A landscape with many valleys, sampled at points; each row gives a point and its height.
A ball rolls from a point to the lowest of its 5 nearest points, and stops where none of them is lower. Distance is the straight distance between rows; heights are no part of it.
k_622 h=171: [151 114  70  91 130  82 115  85 122 130 134]
k_463 h=483: [ 67 172 108  82 110  89  99 159 139  84  66]
k_343 h=476: [ 92  26 112  60 120 129  75  61  93 118 110]
k_526 h=513: [123 118  79 109  80 100  96  96 146 109 129]
k_247 h=557: [133 186 125  77 137  60  63 128  53 119 116]
k_549 h=592: [ 85  86 174  81  96  94 132 146  83  88  71]
k_126 h=512: [133  76  93  82  70 125  89  92 112 116 130]
k_456 h=499: [ 89  43 150  80 112  99 102  67 106 101 112]
k_225 h=336: [143  50 113  39 132  77 118  59  65 105 118]
k_978 h=360: [133  71 136  80 107  97 124  88  86 105 132]
k_647 h=394: [ 92 173  97  40 158  76  89 133 111 116  97]
k_149 h=602: [129 178 137  99 137  59  63  89  80 108 127]
k_925 h=393: [ 77 135  71 135  81  57 100 103 133  61 113]
k_731 h=337: [ 98 108  59 122  54  77  91 107 133  81 106]
k_84 h=641: [110 102  58 124  59 167  96 101  91 102  80]
k_758 h=225: [ 31  46  71 132 114 142  97  87  54  59  67]
k_988 h=351: [ 39  20  98 102  96 107  90  69 126 123  88]
k_289 h=428: [ 90  31 133  64 147  81 116  64  92 121 116]
k_203 h=525: [112 148 104 122 108  80 127 108 143  87  98]
k_550 h=412: [ 65  20 108  72 119 136  90  63 114 139  89]
k_427 h=771: [134 150 127 126  80  66  23 112  70 114 141]
k_453 h=828: [ 95 129  43 131 102 138  37  88 111 138  79]
k_602 h=232: [139  76  72  90  94 179  77  88  75 133  99]
k_944 h=684: [ 89 180 141 129  94  50  55 112  79  93 105]
k_805 h=137: [100 126  79 104 104  95  42  72 136 124 120]
k_751 h=347: [112 167  94  80 164  80 116 123 122 121  93]
k_993 h=195: [ 87  79  87 110  40  79 116 115 107  49 115]
k_810 h=332: [ 62  75  66 123  74 163 101  99  37  58  82]
k_484 h=384: [135 110 116 110  96  90 141 104 114 107 103]
k_936 h=500: [109  99 144 112  91  90 145 127  99  88  88]
k_228 h=524: [106 112 129 128  65  82 148 124 103  67  80]
k_482 h=296: [ 41  33  83 108  98 135  88  83  95  97  63]
k_415 h=385: [124 139  94 108 127  79  74  76 130 121 118]
k_87 h=474: [104  59 105  78  94 165  68  76  76 108  95]
k_444 h=800: [128 156 123 150  75  46  31 136  73 110 132]
k_759 h=666: [ 94 166 125 125  83  50  39  87  94  94 122]
k_333 h=475: [ 97 170 114 115 128  83 103 127 131  94  83]
k_249 h=371: [ 62  46  95  88  64 134  78  91  76  70  82]
k_721 h=424: [ 54  40 132 107  89  82  95  68 120  93  91]
k_4 h=679: [ 48  46 147 111 132  64 147  90 120 134  92]
k_960 h=473: [ 99  19 103  56 159  85 106  51  92 129 117]
k_418 h=386: [148 104  70  86 101 127  87  92 121 140 134]
k_834 h=350: [ 58 127  34 121  67  62  71  98 130  54 126]
k_133 h=514: [126  72  93 125 102 181  88  59  47 113  74]
k_365 h=479: [101  75  82 102  48 137  92 104  99  90  98]
k_412 h=450: [ 81 150  96 136 101  52  97 103 150  66 102]
k_72 h=445: [115  39  92  58 124 157  83  58  61 121  94]
k_706 h=352: [107 104  85 130  60  80 114 107 136  83 115]
k_597 h=293: [ 80  94  37 117  37  99  98 115 107  47 118]
k_330 h=637: [125 112  52 107  83 154  71  98 115 142 103]
k_419 h=439: [120  66 109 101  54 119  97  86 103  89 113]
k_792 h=518: [118 144  94 127 116  82 104 103 145 107 111]
k_786 h=316: [121 129  90  56 139  95 150 147 110 116  84]
k_472 h=470: [115 127 106 142  70  76 148 123 127  82  94]
k_693 h=134: [165  91  93  66 141  76 155 111  61 116  87]
k_445 h=588: [ 88 109  37 121  67 146  81 109 104 106  83]
k_609 h=362: [ 77  79  45 114  46 133  99 123  91  73 100]
k_108 h=230: [155  79 101  80 120  74 145  86  65 111 113]
k_125 h=522: [108 162 122 115 130  67  62  82 109 107 114]
k_831 h=366: [ 99 139  83  23 138  80 126 158 144 115 103]
k_587 h=325: [126 157  82  75 170  77 101  97  99 124 100]
k_287 h=526: [ 67 138  73 122  87  84  32  85 119 101 105]
k_428 h=421: [115  44 121  61 125 112 103  72  84 115 122]
k_662 h=720: [117 117  48 140  83 166  93  82  74 129  79]
k_559 h=570: [114 111 145  77 111  97 149 156  87 103  84]
k_952 h=349: [154  61  98  57  98 106 111  79  77 114 127]
k_18 h=442: [114  72 149  90 122  97 143 100  79 105 109]
k_206 h=382: [ 96 129 108  47 107  94 135 179 150 114  83]
k_193 h=448: [ 76  58 151 103  89  78 121  96  98  80  96]
k_885 h=257: [137 139  59  67 158  83 129 120  99 125  71]
k_420 h=464: [ 89 185 124  69 142  83  72 136  95  96  99]
k_285 h=197: [ 94  78  72 149  72 160 100  85  44  65  76]
k_232 h=527: [ 76  81 172  79 118  86 137 114  85 102  91]
k_29 h=454: [113  84  87 148  82 163 105  66  40  84  74]
k_197 h=308: [ 94  70 123 102  52  88 104 100  98  59 112]
k_892 h=416: [ 67  57  90 106  64 153  90  94  65  68  73]
k_345 h=226: [152 112  97  83 133  83 154 118  84 127 105]
k_297 h=561: [ 81 139 106 123  83  88 135 162 141  75  71]
k_775 h=741: [ 73  26 108  94 130  74 139  71 129 166 113]
k_465 h=449: [120  99 134 114  79  95 139 112 104  69 104]
k_997 h=537: [ 80 126  48 123  71 110  50  92 133 104 102]
k_21 h=436: [ 76  60 100 127  90 159  91  66  53  81  61]
k_339 h=381: [ 46  35 109  95  67  94  90  87  93  63  92]
k_446 h=574: [ 60  73 168 104 124  68 133 107  99 101  79]
k_772 h=447: [ 46 168  93 137  85  37  77 106 103  39 109]

Call two points neighbours if one is among the 5 nearest of the other. Go from one point of each pair to the other, from neighbour to neighbour, staying as low as possible. Name the highest point that can't be avoided.
k_622 and k_693 => k_345
k_693 and k_805 => k_415
k_993 and k_285 => k_339

Two balls start at each pair of points below. Name the first point that both come to, or write none.
k_84 and k_126 => none
k_484 and k_751 => k_693
k_445 and k_834 => k_597
k_792 and k_759 => k_415

For each start below, name the point where the ball stops.
k_203 => k_693
k_463 => k_693
k_526 => k_993
k_428 => k_693
k_420 => k_693
